A landscape with many valleys, sampled at points; each row gives a point and its height.
From any point a ball rolls to the lowest of the 6 points nearest to it. It stops when none of these is lower. Distance is the straight distance between rows; heights are no part of it.
J813: [122 164 152 132 118 129 130 119 106 120 102 157 101  86 123 138 104 126
 135 122  79 120 153 142 143 127 100 118 144 127 132  98 137 107 151  79
 103 161 120 142 163 116 137 147 163]  (h 2.76)
J413: [114 164 179 127 121 146 144 112 118 101  85 183  88  74 129 159 107 117
 129 126  73 102 165 127 162 149 110 124 142 117 135  85 141  92 138  76
 105 180 139 160 177 102 125 151 185]  (h 3.43)
J648: [153  72 116 103 119 171 144 114 149 102 130  88 141 154 143 115 153 132
 106 151 151 151 113  89 154 168 164 177 124 118 126 155 103 125 126 164
 129  92 127  83 110 101 103 114 133]  (h 7.85)
J594: [156  53 123  92 124 169 144 113 170 100 150  53 156 178 149 117 159 135
 108 159 192 147 107  74 137 171 203 187 120 118 142 188 101 129 118 183
 139  87 111  64 110 121  88  95  99]  (h 4.53)
J961: [116 162 141 137 124 123 121 127 105 126 114 152 105  94 116 130 104 131
 134 118  90 122 142 155 135 113  97 114 141 131 130 100 139 114 142  89
 100 151 110 142 144 129 141 148 154]  (h 1.76)
J326: [126 152 155 126 113 141 132 118 104 120 103 151 100  87 125 138 105 126
 129 128  89 121 151 136 142 129 107 128 137 125 131  99 138 110 147  82
 101 149 127 141 157 119 130 147 163]  (h 2.51)
J756: [153  56 119  91 126 163 146 118 174 115 154  48 157 189 146 113 159 139
 110 157 194 143 105  76 127 165 197 182 117 123 145 200  98 135 115 190
 146  76 116  61 104 121  92  96  91]  (h 3.73)
J311: [120 155 115 150 137  94 119 131 118 138 140 151 128 117 122 126 112 129
 134 104 130 121 111 163 110  94  94  92 136 132 132 115 145 137 132 124
 129 140 120 144 119 148 151 132 107]  (h 0.47)
J911: [120 146 119 140 134 104 123 126 117 127 136 148 125 115 125 126 108 127
 133 113 134 121 110 153 118 101  98 104 138 132 129 109 139 138 133 126
 127 142 118 136 121 142 148 131 107]  (h 0.99)
J533: [123 147 189 115 113 159 160 108 126  92  92 171  96  80 133 157 117 117
 122 136  72 105 168 105 169 166 113 147 127 115 138  78 131  93 130  86
 101 163 148 141 168  98 116 152 200]  (h 1.70)
J973: [143 129 138 123 121 144 134 121 131 116 130 129 130 131 129 114 122 123
 129 126 115 147 124 113 140 129 130 131 134 135 133 114 129 128 129 133
 118 128 128 117 122 127 117 117 128]  (h 1.69)
J295: [162  35 124  74 117 183 151 111 172  99 149  40 156 198 153 121 166 145
  96 175 201 143 100  50 137 183 210 209 111 129 140 195  95 138 113 195
 140  78 124  43  96 116  82 103 101]  (h 4.74)
J775: [105 203 116 164 145  68  96 144  86 155 126 182 105  93 110 130  76 126
 159 105  89 101 138 183 115  79  63  74 119 131 121  89 155 134 136  90
 121 163 121 175 136 152 149 159 135]  (h 4.14)
J267: [138 105 157 103 132 173 164 113 152  93  93 116 127 118 126 136 148 105
 115 145 116 123 135  80 163 172 160 167 128 122 134 127 118  96 140 124
 102 125 141 106 127  93 104 133 165]  (h 3.44)
J412: [105 217 142 160 137  78  95 142  79 144 119 206  98  73 114 140  88 123
 165 118  61 102 157 196 128  64  46  75 139 131 115  70 154 116 142  84
 112 188 117 190 158 144 153 168 153]  (h 3.38)
J341: [115 170 120 156 133  85 115 137 111 133 133 157 127 116 116 128 111 129
 134  99 121 118 117 172 114  90  88  80 132 133 125 112 147 133 125 121
 127 141 117 152 125 146 153 136 119]  (h 0.70)
J922: [108 199 106 170 139  61  88 151  86 172 126 191 115  93 116 129  82 125
 157 100 104 106 128 188 105  77  66  66 118 134 117  97 159 140 129  91
 131 154 125 185 127 165 156 155 120]  (h 5.04)
J235: [134 102  89 141 133  95 104 149 138 176 157  92 159 154 128 110 155 131
 114 106 186 147 110 143  72  89 136 110 114 144 117 157 133 164 118 154
 157 105 123 130 103 170 148 108  68]  (h 2.70)
J801: [151  33 114  76 120 177 150 117 178 114 154  38 155 199 152 120 170 150
  99 167 208 144  94  56 132 178 218 204 117 132 142 208  98 142 107 198
 149  66 124  45  96 124  87 101  86]  (h 4.59)
J408: [140  66 108 103 129 150 141 126 160 108 144  86 147 172 146 120 149 131
 115 150 167 149 106 104 135 145 155 159 118 119 129 164 105 141 120 173
 151  92 122  95  94 128 110 105 102]  (h 2.44)
J886: [143  61 110  99 132 141 147 129 167 120 161  58 160 193 137 110 156 139
 115 141 188 143  99  93 113 151 184 166 117 126 142 189 100 145 115 187
 160  73 128  82 100 130 102  97  82]  (h 2.30)
J799: [104 182 194 140 124 152 146  99 113  92  85 193  79  64 124 157 100 116
 143 128  55  93 164 136 173 162 108 126 138 103 143  75 143  84 127  65
  88 192 132 171 191  89 129 158 203]  (h 3.52)
J367: [124 191 159 149 128 118 121 130  96 120  97 185 100  80 115 145 110 120
 145 115  59 114 164 156 145 127  86  97 143 116 130  87 128  97 152  81
 105 171 122 171 179 115 141 147 180]  (h 2.27)
J604: [145  62 119 104 128 158 140 125 157 106 143  80 156 177 146 117 156 133
 113 146 171 152 106  92 138 158 169 165 119 118 130 169  93 130 119 177
 142  88 117  91  99 124 106 102 107]  (h 5.41)
J346: [100 196 174 153 124 123 130 121  87 110  82 208  87  59 115 149  95 126
 160 116  45 106 162 163 159 143  76 106 133 111 134  65 141  90 145  63
 102 190 135 201 190 104 146 165 198]  (h 2.92)
J344: [123 144 174 121 115 150 148 113 116 102  97 155 102  83 124 148 121 124
 126 131  81 118 163 115 153 154 113 141 128 122 132  87 134 107 141  83
 100 150 140 138 160 110 117 150 179]  (h 1.66)
J852: [149  73 144 106 120 182 163  99 157  99 125  88 135 142 138 117 163 127
 102 162 148 137 124  68 158 188 184 189 131 112 131 143 103 112 136 162
 113  92 135  75 118  80  95 117 150]  (h 3.85)
J506: [127  95  92 133 131 106 105 146 142 170 165  81 170 164 125 112 164 137
 125 120 191 143 107 129  78  98 147 119 115 144 120 164 138 157 115 168
 158  96 135 117  97 163 143 103  64]  (h 2.57)
J862: [110 200 158 152 127 122 122 130  84 121  86 208  92  70 110 146 105 124
 159 115  47 111 159 170 157 130  73 100 141 119 126  71 140  98 142  65
 107 192 132 195 182 116 147 167 189]  (h 2.20)
J21: [126 155 175 122 111 142 150 116 116 103  91 164  97  78 127 152 113 122
 117 133  75 115 163 118 154 150 112 135 138 120 135  88 136 104 142  79
 106 166 140 141 169 107 126 151 178]  (h 1.30)
J317: [143 112 130 107 119 161 143 113 144 105 119 104 129 139 134 126 136 117
 120 150 123 145 117  95 147 151 154 156 124 132 127 143 127 119 135 138
 118 118 129  97 122 104 112 123 131]  (h 3.42)
J849: [119 185 169 141 119 131 131 123 102 111  93 189  95  75 119 151 110 122
 143 114  63 111 165 140 156 136  99 112 147 118 135  90 137  93 147  77
 104 176 126 167 180 110 137 150 180]  (h 4.04)
J753: [116 160 186 120 116 154 159 103 122  90  88 180  87  76 134 162 113 119
 128 132  72  99 165 112 170 164 113 143 133 112 139  79 138  93 128  81
 100 180 143 154 172  95 118 153 202]  (h 1.46)
J907: [136 124 124 118 119 142 133 124 141 116 135 108 131 141 136 118 120 124
 127 135 126 144 119 112 128 129 141 137 127 130 131 131 132 134 122 138
 131 116 127 105 116 112 119 117 117]  (h 2.66)
J43: [146  93 146 105 120 175 169 106 153  94 112 100 129 134 132 120 154 118
 107 153 137 139 126  74 155 183 166 186 124 120 133 135 111 106 148 150
 115 108 138  88 118  86  94 123 158]  (h 3.53)
J84: [153  57 126 106 127 166 140 117 165 101 143  76 155 173 144 117 156 130
 112 153 177 146 108  84 142 168 177 173 122 111 135 173  94 131 121 177
 137  85 120  78 107 120  94  93 109]  (h 6.73)
J459: [147  79 115 100 114 164 143 118 147 107 132  91 139 155 139 118 148 128
 111 153 145 145 109  98 146 157 162 165 121 122 122 151 115 131 125 161
 131 101 125  94 105 104 105 120 127]  (h 7.22)
J315: [106 171 194 127 119 161 156 100 120  90  86 188  81  72 132 162 105 117
 136 134  62  88 166 124 177 169 110 138 137 108 140  79 142  86 125  73
  89 190 138 164 185  90 123 162 207]  (h 3.32)
J336: [100 221 122 175 132  48  73 152  73 156 132 202 107  59 108 137  77 122
 167  95  80  93 147 202 105  60  39  55 129 135 120  73 170 125 134  85
 119 179 119 207 153 157 157 156 134]  (h 4.07)
J969: [106 184 186 142 122 144 142 110 109 103  86 195  83  66 120 157 103 117
 144 121  59  98 167 134 166 157 107 124 145 104 136  79 140  86 130  69
  97 185 130 168 186  97 134 152 193]  (h 5.16)
J504: [136  84 109 103 120 153 136 122 149 112 135  93 144 159 146 121 140 130
 116 147 151 150 111 108 141 145 156 154 125 126 121 157 114 132 117 160
 139  99 122 100  98 120 117 120 115]  (h 4.01)
J353: [104 190 177 150 124 131 134 122  98 107  88 205  86  62 118 153 109 119
 153 118  51 107 163 152 161 151  91 108 144 111 137  72 138  88 141  66
  99 180 134 191 189 103 139 158 196]  (h 4.42)
J808: [120 196 154 149 132 115 119 136  85 121 102 197  96  80 111 140 105 124
 152 112  58 115 160 166 142 117  73  95 144 122 127  80 127 106 148  79
 109 180 120 178 173 125 144 151 177]  (h 1.54)
J127: [129 129 106 135 128 114 127 127 125 137 141 119 136 140 138 113 112 136
 125 120 142 132 119 137 108 117 127 118 130 130 136 120 132 150 115 135
 143 124 130 126 116 134 130 125  99]  (h 1.51)
J851: [128 137 170 122 112 150 150 116 120 102 101 150 111  86 128 139 122 123
 128 137  88 120 158 106 155 158 122 142 129 118 133  90 130 110 132  88
 101 137 140 137 155 104 121 146 180]  (h 1.79)
J975: [131 141  75 150 143  79  98 143 110 174 147 131 137 128 124 123 129 123
 137  92 156 119 112 166  81  85 114  89 136 135 119 136 152 152 122 126
 155 120 127 148 110 158 163 126  91]  (h 2.85)
J494: [133 127 162 125 116 154 141 120 121 111 109 144 119 108 124 128 133 124
 135 132  99 129 141 103 158 146 130 138 136 125 133 102 130 112 131  97
 101 126 134 131 140 115 118 141 167]  (h 2.24)
J240: [126 128 182 117 122 170 163 111 138  87  98 142 110  99 126 148 127 113
 131 150  88 115 166  91 162 170 136 150 125 111 139  97 127 109 127  90
 101 130 146 121 151  90 117 141 188]  (h 1.98)
J644: [129 124  90 134 137 102 114 131 129 155 142 123 138 144 130 114 127 130
 120 108 159 125 118 150  94 106 130 105 129 133 126 130 134 159 114 134
 152 116 127 137 107 151 140 125  92]  (h 1.31)
J710: [135 118  80 146 144  88 100 142 123 184 143 116 145 143 128 117 141 133
 119 101 177 137 115 161  75  87 122 101 120 136 116 144 138 164 123 138
 157 110 129 131 103 167 148 120  79]  (h 3.33)
J197: [121 148 148 130 119 134 129 122 107 122 111 150 105  97 122 134 109 130
 128 124  92 125 143 140 144 121 103 128 139 131 126 104 136 116 141  89
 101 149 115 136 150 129 138 151 156]  (h 2.25)
J814: [143 119 147 114 123 161 143 118 142 108 114 125 128 130 127 127 132 106
 127 142 115 142 126  99 152 149 146 149 130 132 134 127 130 113 136 129
 106 125 127 108 125 110 112 117 143]  (h 2.63)
J120: [141 102 153 103 127 172 169 113 150  92 101 108 127 124 127 131 147 111
 106 150 123 131 131  80 158 175 163 174 125 121 128 131 117  98 140 139
 105 121 142  97 124  91  98 128 157]  (h 3.39)
J970: [143  45 102  83 126 152 144 128 178 133 165  47 166 203 145 113 170 153
  99 150 214 143  94  78 116 154 208 179 129 131 138 217  94 150 105 200
 157  60 129  55  89 134 103  91  75]  (h 3.68)
J812: [134 132 122 128 121 127 128 123 129 124 140 120 133 142 131 113 112 132
 129 124 131 136 122 131 117 122 128 120 132 133 135 114 131 150 113 139
 134 126 127 119 120 129 123 118 111]  (h 4.05)
J259: [146 110 143 107 120 169 155 116 147 102 109 111 127 126 131 130 139 106
 120 144 120 136 123  88 153 157 158 160 124 129 130 135 123 104 143 135
 107 125 131 106 126  98 107 123 147]  (h 3.09)
J481: [144  51 112  85 128 156 143 124 170 120 158  51 158 197 141 108 156 143
 111 148 201 142  96  83 118 157 205 182 125 126 142 203  97 143 110 191
 156  69 123  62  96 127 104  94  83]  (h 3.35)
J386: [104 195 116 158 136  80 102 144  92 150 125 174 107 105 111 125  85 127
 147 100  94 113 133 182 114  89  73  75 120 135 123 100 148 136 130  95
 122 154 121 172 130 147 146 154 140]  (h 2.78)
J294: [111 199 134 154 142  82  98 142  89 141 120 189 100  84 115 133  82 123
 158 111  71 104 146 181 120  81  57  78 126 132 120  83 148 131 146  89
 115 178 121 177 150 143 146 162 146]  (h 3.31)
J761: [138 131 135 133 126 140 131 121 123 123 129 138 123 128 127 115 113 127
 125 122 116 133 117 130 136 121 111 124 133 137 133 107 132 131 128 122
 118 138 124 130 129 139 124 125 126]  (h 0.34)
J563: [103 197 213 153 118 137 139  98 107  83  75 209  73  45 131 157  81 114
 148 128  37 107 177 150 177 164  74 126 120  90 145  55 137  77 140  59
  88 197 129 196 196  77 136 167 234]  (h 0.61)
J129: [133  69  72 111 146 125 121 148 152 167 168  63 167 191 131 113 166 141
 125 131 202 143  96 117  88 109 170 142 119 150 119 189 117 158 123 175
 167  80 150  98  86 156 128 101  59]  (h 2.31)
J582: [122 171 102 165 134  67 105 146 106 150 146 154 133 113 115 128 118 121
 139 101 133 118 110 172  91  94  88  73 124 140 123 117 157 142 126 126
 144 134 124 160 126 154 166 130  96]  (h 1.26)
J572: [126 108 107 122 122 121 120 135 147 136 142 102 153 158 142 118 137 137
 121 132 158 146 122 129 110 115 147 123 125 133 131 146 128 150 106 151
 148 102 125 111  96 134 129 115  97]  (h 1.64)
J773: [115 196 135 151 139  95 112 141  90 130 120 173  97  95 113 127  92 128
 145 109  74 117 148 173 125 100  69  84 128 131 122  87 135 120 142  91
 112 162 112 159 154 134 142 156 152]  (h 1.68)
J541: [144  92 119 102 116 166 142 116 143 103 127  97 131 145 140 113 138 122
 115 149 136 144 113  94 145 156 159 164 124 129 122 144 118 125 132 149
 124 108 129  95 115  99 111 120 131]  (h 1.55)
J442: [127 104 100 137 130  99 109 148 141 170 155  91 163 163 127 117 154 138
 117 119 187 149 112 135  83 102 141 114 113 143 120 151 131 160 111 158
 158 101 132 125 102 157 144 106  71]  (h 2.04)
J805: [112 196 124 161 139  90 111 140  94 133 124 169 102 102 112 128  87 129
 150 103  83 117 141 177 122  96  74  79 121 134 122  94 143 128 133  93
 112 161 113 166 143 139 147 155 149]  (h 1.58)
J359: [121 187 152 143 127 111 122 128  99 123 109 173  98  84 113 142 106 126
 140 112  71 119 159 156 139 112  89 104 144 122 133  89 137 104 154  82
 108 167 115 152 168 120 142 147 169]  (h 2.08)
J517: [128 100 107 108 119 138 131 125 147 118 140  99 147 156 145 122 132 134
 122 144 151 150 119 115 129 125 150 138 131 129 127 150 123 142 110 148
 142 104 123 100 102 122 125 115 108]  (h 1.97)
J254: [133 109  86 141 140  92 104 153 129 185 152 105 158 149 125 113 150 132
 114 105 184 143 113 152  79  90 131 105 113 143 113 150 134 167 119 148
 156 106 125 131 103 172 152 114  70]  (h 2.81)
J780: [153  63 126 108 119 178 142 114 156 102 135  78 147 168 144 118 158 128
 111 155 169 146 109  82 152 176 176 179 129 110 130 161  97 124 122 174
 129  89 121  80 103 107  92  99 127]  (h 7.54)
J38: [145  62  60 116 142 117 110 155 154 183 176  55 168 203 129 107 178 144
 104 127 218 150  90 103  84 109 173 139 112 152 107 212  98 173 122 197
 175  64 145  71  70 161 122  86  53]  (h 1.39)
J418: [115 158 130 141 128 122 123 125 109 128 118 152 106 106 122 133 101 134
 131 112 104 124 130 157 139 104  94 113 143 133 125 103 142 121 133 107
 106 146 108 141 135 138 143 142 144]  (h 1.23)
J177: [126  88 106 115 128 120 125 134 152 136 152  92 164 165 134 126 151 133
 121 135 173 146 116 122 109 107 151 128 120 134 128 162 124 145 112 161
 153  96 126 114  91 143 134 107  83]  (h 1.52)
J255: [141  60  48 126 144 104  92 165 153 191 192  46 173 198 128 103 171 149
 109 133 218 151  84 104  72  96 166 137 104 156  96 214 108 185 125 200
 182  59 133  63  58 180 124  76  33]  (h 2.22)
J755: [137 120 111 122 121 130 128 122 139 125 141 112 136 149 134 117 121 129
 126 130 136 145 121 120 120 121 142 126 134 132 131 129 131 144 113 143
 138 115 126 111 112 119 126 119 113]  (h 2.93)
J25: [128  95  78 138 140  99  99 158 135 187 176  76 165 167 120 109 168 138
 121 114 195 141 102 133  74  91 150 121 120 154 114 167 141 164 110 169
 162  95 131 110  98 165 141  99  59]  (h 3.81)
J709: [107 203 158 148 130 113 121 132  81 127  88 210  87  69 111 145 105 125
 162 118  43 110 157 172 153 121  64  98 142 122 122  63 142 102 147  68
 106 191 130 201 178 121 154 168 180]  (h 2.06)
J374: [133 116  87 142 137  94 105 142 130 177 144 111 153 147 129 116 143 136
 115 108 178 144 114 144  82 100 134 103 115 138 114 145 130 164 114 142
 158 111 125 136 101 168 145 115  79]  (h 2.98)
J141: [124 139 165 123 113 146 143 121 111 111 104 150 104  89 126 134 119 125
 125 132  86 117 152 122 149 148 111 140 134 126 129  93 133 113 142  84
 104 143 131 137 155 114 127 148 172]  (h 1.91)
J547: [130 134 154 129 119 148 133 118 110 120 112 145 114 112 123 128 117 120
 132 124  99 127 141 121 151 136 113 137 135 130 129 100 129 119 139  98
 104 137 128 136 138 128 123 140 160]  (h 2.56)
J817: [100 191 188 152 122 139 136 113  97  97  82 205  80  59 119 150  98 121
 157 121  50 105 163 150 163 158  93 115 140 102 142  69 140  88 133  62
  98 188 135 191 196  93 142 162 207]  (h 3.64)
J332: [ 93 200 185 152 124 126 138 118  90 102  77 213  80  54 119 149  88 120
 159 116  36 106 164 164 159 153  73 111 132 108 133  60 140  84 141  55
 101 191 132 204 194  96 145 172 204]  (h 3.30)
J649: [126  85 101 119 134 114 120 140 154 151 162  78 171 173 131 123 156 136
 124 136 183 140 107 122  92 107 152 134 119 142 125 172 127 152 116 167
 159  89 135 109  94 150 137 105  66]  (h 1.47)
J499: [102 219 131 169 133  61  82 145  79 153 129 205 105  66 107 140  80 123
 163 110  71  99 151 195 117  53  40  60 134 131 112  70 164 121 137  89
 113 186 121 199 156 144 155 159 142]  (h 4.00)
J800: [133 120 154 120 124 170 147 117 140 107 108 125 124 113 127 134 136 109
 129 141 106 133 139  93 162 154 145 147 133 126 134 123 123 108 133 113
  95 122 134 117 136 109 112 130 161]  (h 3.00)
J522: [136 130 123 131 126 122 130 120 124 126 139 132 127 135 129 116 108 126
 125 120 129 133 117 137 126 116 117 116 133 132 132 111 132 143 125 128
 133 137 129 130 125 139 127 124 111]  (h 1.01)
J986: [149  60 123 102 131 158 143 128 169 109 151  67 155 184 143 116 154 131
 113 145 186 148 103  90 129 163 184 175 116 118 141 182  97 136 118 188
 149  82 117  76 107 124  98  91  94]  (h 4.09)
J881: [ 97 235 144 169 127  66  83 147  69 154 115 214 101  56 105 136  85 127
 160 108  61  98 154 205 123  56  35  59 138 129 118  58 165 118 130  86
 112 197 114 206 163 148 158 162 155]  (h 4.17)
J327: [108 189 110 166 139  73 106 149  94 151 129 175 119 106 111 128  98 128
 139  97 108 113 119 180 112  88  77  67 120 136 121 107 149 137 123 114
 129 141 121 172 125 152 152 142 118]  (h 1.36)
J323: [130 118 100 129 126 111 121 132 136 144 141 112 148 154 137 117 130 139
 116 120 157 137 119 135 101 112 139 107 127 133 129 132 132 155 104 142
 152 110 125 123 103 140 133 120 104]  (h 2.74)
J598: [119 192 142 153 131 100 114 138  89 126 114 172  99  96 109 128  94 127
 142 109  70 117 156 166 131 108  79  92 139 129 126  87 132 112 149  86
 108 163 113 158 160 129 142 152 160]  (h 1.56)
J676: [118 202 150 153 140  98 113 135  89 130 110 192  97  85 113 139  94 118
 150 116  55 113 157 177 137  97  62  85 138 129 121  75 137 113 156  81
 113 180 122 179 160 137 146 156 163]  (h 0.68)
J711: [113 192 172 149 121 127 134 122  96 119  91 203  90  73 118 148 110 119
 150 113  54 109 162 155 157 141  89 107 143 115 135  77 137  93 140  71
 102 180 127 180 186 110 141 152 193]  (h 4.11)
J488: [127  68  91 111 140 123 132 141 156 144 157  69 166 183 133 118 157 141
 123 138 188 145 102 114  97 119 167 144 116 141 126 182 118 153 122 172
 163  86 143 101  92 146 126 107  67]  (h 1.59)
J846: [120 175 164 136 119 136 137 118 107 112  90 179  95  72 122 153 107 119
 132 125  70 112 165 140 152 134 105 119 150 116 136  90 137  99 148  78
 101 170 129 157 180 110 138 147 178]  (h 1.35)
J912: [140  60 109 102 136 142 142 131 158 113 146  74 157 177 142 119 149 133
 114 146 176 148 106 109 123 140 162 153 114 126 131 169 100 143 118 174
 156  85 126  95  95 135 110 103  89]  (h 1.67)
J415: [130  77 108 107 125 144 134 125 154 115 142  95 148 165 147 127 142 130
 117 144 167 147 111 112 128 131 150 144 119 130 125 160 117 140 114 158
 152  97 121 105  94 129 122 112  98]  (h 1.62)
J229: [131  77 106 106 131 127 133 132 158 126 151  85 162 172 141 125 149 130
 124 141 175 145 106 113 114 123 155 144 116 138 128 166 116 144 115 171
 153  94 130 104  89 144 129 107  80]  (h 1.53)
J955: [138  62 105 103 136 133 141 136 159 126 155  75 163 186 139 117 154 132
 118 141 181 141 106 110 109 134 162 150 109 130 133 172 105 147 120 174
 159  88 135 101  92 142 119 103  76]  (h 1.57)
J532: [125 155  86 161 137  67 101 145 106 164 145 143 136 123 121 129 125 122
 145  94 141 118 111 172  80  86 101  83 133 139 120 128 157 146 123 126
 152 129 126 152 117 155 167 128  92]  (h 1.94)
J542: [138 110 151 111 127 174 156 115 153  96 103 115 124 126 127 135 142 104
 120 147 114 131 131  82 160 160 159 158 127 123 127 128 122 101 139 127
  99 127 135 105 128 101 109 127 157]  (h 3.19)
J60: [137  61  97  96 135 143 142 138 165 141 166  53 165 202 136 111 165 146
 111 137 208 145  96  95 106 141 194 159 127 134 134 209  93 153 108 196
 164  64 137  72  93 133 109  93  74]  (h 2.41)
J828: [108 174 127 155 130  97 114 133 106 134 122 164 114 106 117 132 100 134
 137 101 111 123 126 171 130 100  86  90 134 134 129 106 143 126 130 106
 115 145 108 152 129 142 149 144 140]  (h 0.87)
J316: [164  34 132  87 118 191 155 107 178  89 140  41 156 190 157 125 167 138
  88 178 193 145 109  39 147 194 213 219 112 124 139 189  99 123 125 186
 132  87 126  45  97 112  70 105 116]  (h 4.76)
J307: [129 102 104 129 129 106 118 143 146 157 149  92 168 161 132 120 151 137
 119 118 181 146 116 130  94 105 152 117 117 134 126 150 131 154 110 156
 156  93 127 118  98 157 139 109  85]  (h 1.63)
J811: [155  60 138 105 118 191 147  97 165 101 130  76 151 156 143 114 166 131
 104 170 165 137 123  62 161 190 196 191 136 106 130 165  98 121 125 167
 113  93 128  68 110  86  91 110 136]  (h 4.41)
J515: [143  60  74 109 141 124 125 153 162 168 174  51 172 208 133 108 183 153
 102 131 214 148  96 101  90 124 186 146 115 143 113 213  93 170 119 202
 172  61 147  75  76 149 117  83  60]  (h 0.93)
J507: [136  77  53 126 144 108  93 160 149 194 182  64 168 187 130 110 172 143
 119 123 208 147  89 117  74  84 155 129 124 160 109 199 125 170 118 191
 174  77 141  84  69 174 128  87  47]  (h 2.73)
J71: [132 115  88 143 132 101 112 141 131 171 142 113 153 145 133 121 136 135
 115 109 172 136 115 145  93  98 137 103 122 136 121 139 133 163 112 145
 157 114 129 132 102 159 142 116  86]  (h 3.47)
J198: [161  47 139  94 127 193 150 100 173  93 137  57 156 178 152 126 166 131
  90 177 177 133 118  49 160 192 210 198 126 115 130 179  96 120 126 178
 120  94 125  60 103 100  81 102 132]  (h 4.73)
J848: [100 190 205 149 119 143 139  97 106  85  81 203  77  57 125 152  86 113
 153 125  48  96 166 144 172 164  92 124 129  98 147  64 142  83 132  59
  90 190 128 185 197  84 137 163 218]  (h 2.02)
J244: [101 186 196 145 122 147 142 101 112  90  83 197  78  61 127 156  95 114
 148 129  51  95 165 139 171 163  99 123 140  97 145  69 144  82 131  63
  90 191 132 177 195  82 135 163 208]  (h 2.86)
J593: [130 128  84 140 138  96 114 127 122 161 143 126 137 135 132 121 120 130
 128 109 158 121 116 155  86 100 125 101 132 131 122 130 141 159 119 128
 153 122 131 141 111 154 147 130  90]  (h 4.15)
J228: [139 109 119 108 118 153 138 118 148 109 128 105 131 147 139 123 131 125
 125 149 129 148 117 106 138 144 151 151 127 132 129 143 126 133 126 142
 126 112 121  92 111 106 118 121 124]  (h 3.59)
J410: [129  82  79 126 140 109 107 156 147 178 173  70 171 175 123 115 165 137
 123 125 196 143  97 122  76  95 154 133 124 154 118 178 135 161 113 175
 163  89 141 102  90 156 137 100  57]  (h 3.92)
J429: [136 128 154 127 119 159 140 121 124 114 114 136 123 117 123 122 128 117
 134 135 105 134 137 108 156 141 129 136 135 131 133 107 126 114 130 106
 102 128 127 127 132 122 112 133 162]  (h 2.65)
J998: [140  64  70 109 145 126 124 153 154 172 172  61 166 202 130 114 172 143
 112 132 205 146  91 105  91 116 176 143 118 148 114 204 101 163 119 192
 168  71 156  87  78 153 119  95  58]  (h 1.65)
J993: [137  61  87 102 140 131 140 142 162 143 164  60 163 199 132 108 163 139
 119 133 196 142  99 110 100 135 177 151 113 137 129 190  99 152 115 184
 165  75 148  93  90 141 110 102  75]  (h 1.82)
J496: [102 219 147 157 130  94  97 135  78 142 103 214  93  66 108 144  92 127
 168 121  47 108 160 193 143  82  51  83 148 131 118  65 158 111 145  70
 106 193 120 202 173 138 161 169 171]  (h 3.36)
J54: [145  58  79 106 137 133 134 150 160 161 167  51 168 210 132 112 176 149
 100 126 212 148  95  99  99 132 191 146 121 143 122 212  91 161 113 202
 169  60 146  72  79 143 117  86  69]  (h 1.49)
J150: [117 189 105 167 136  69 101 150  98 159 130 179 123 105 110 129  98 123
 138  98 116 114 118 178  99  87  73  68 117 143 115 110 156 145 127 112
 138 140 124 173 123 160 160 138 110]  (h 3.41)
J452: [112 204 143 156 140  87 105 137  84 138 114 197  93  72 115 139  88 118
 161 116  58 106 157 189 135  83  52  79 135 131 116  74 148 116 148  85
 108 186 126 184 162 143 151 161 155]  (h 2.49)
J782: [112 172 110 163 132  73 108 147 108 147 138 158 130 115 113 126 110 124
 134 100 130 114 110 169  97  92  88  73 126 135 122 112 151 140 126 120
 132 138 121 159 124 155 160 129 107]  (h 1.02)
J826: [134 134 105 141 130 105 121 119 122 139 145 129 130 130 130 118 108 130
 126 114 140 119 115 148 104 106 111 106 137 129 128 113 138 148 126 130
 143 137 130 133 120 140 140 126  96]  (h 4.34)
J950: [136  70  65 120 144 116 112 154 150 179 174  66 169 191 130 114 172 141
 125 129 203 144  97 114  84 101 166 139 119 152 114 192 124 162 117 186
 166  83 148  92  79 160 130  98  58]  (h 3.10)
J449: [158  48 134  92 124 186 141 109 174 101 140  57 155 176 148 125 157 131
 100 170 184 143 115  61 151 180 208 194 121 118 133 187  98 123 124 176
 125  90 117  59 110 118  81  95 113]  (h 4.80)
J820: [125 176 160 132 119 128 129 120 104 118  99 171  97  80 119 146 106 123
 136 121  74 115 162 144 146 128  98 116 144 124 133  95 138  98 150  84
 104 166 119 149 170 116 136 144 170]  (h 3.15)

Call two points neighbours if one is among the 6 nearest of the other. Go from one point of each pair to the other, from neighbour to neighbour, staying as low as possible. Name the highest point that can't be avoided.
J541 / J649 -> J259
J649 / J761 -> J907
J676 / J761 -> J805
J311 / J761 -> J911
J515 / J649 -> J993
J761 / J21 -> J197
J644 / J761 -> J127

Where does a ball stop that starts at each point below?
J594 -> J649
J801 -> J649
J295 -> J649
J316 -> J649
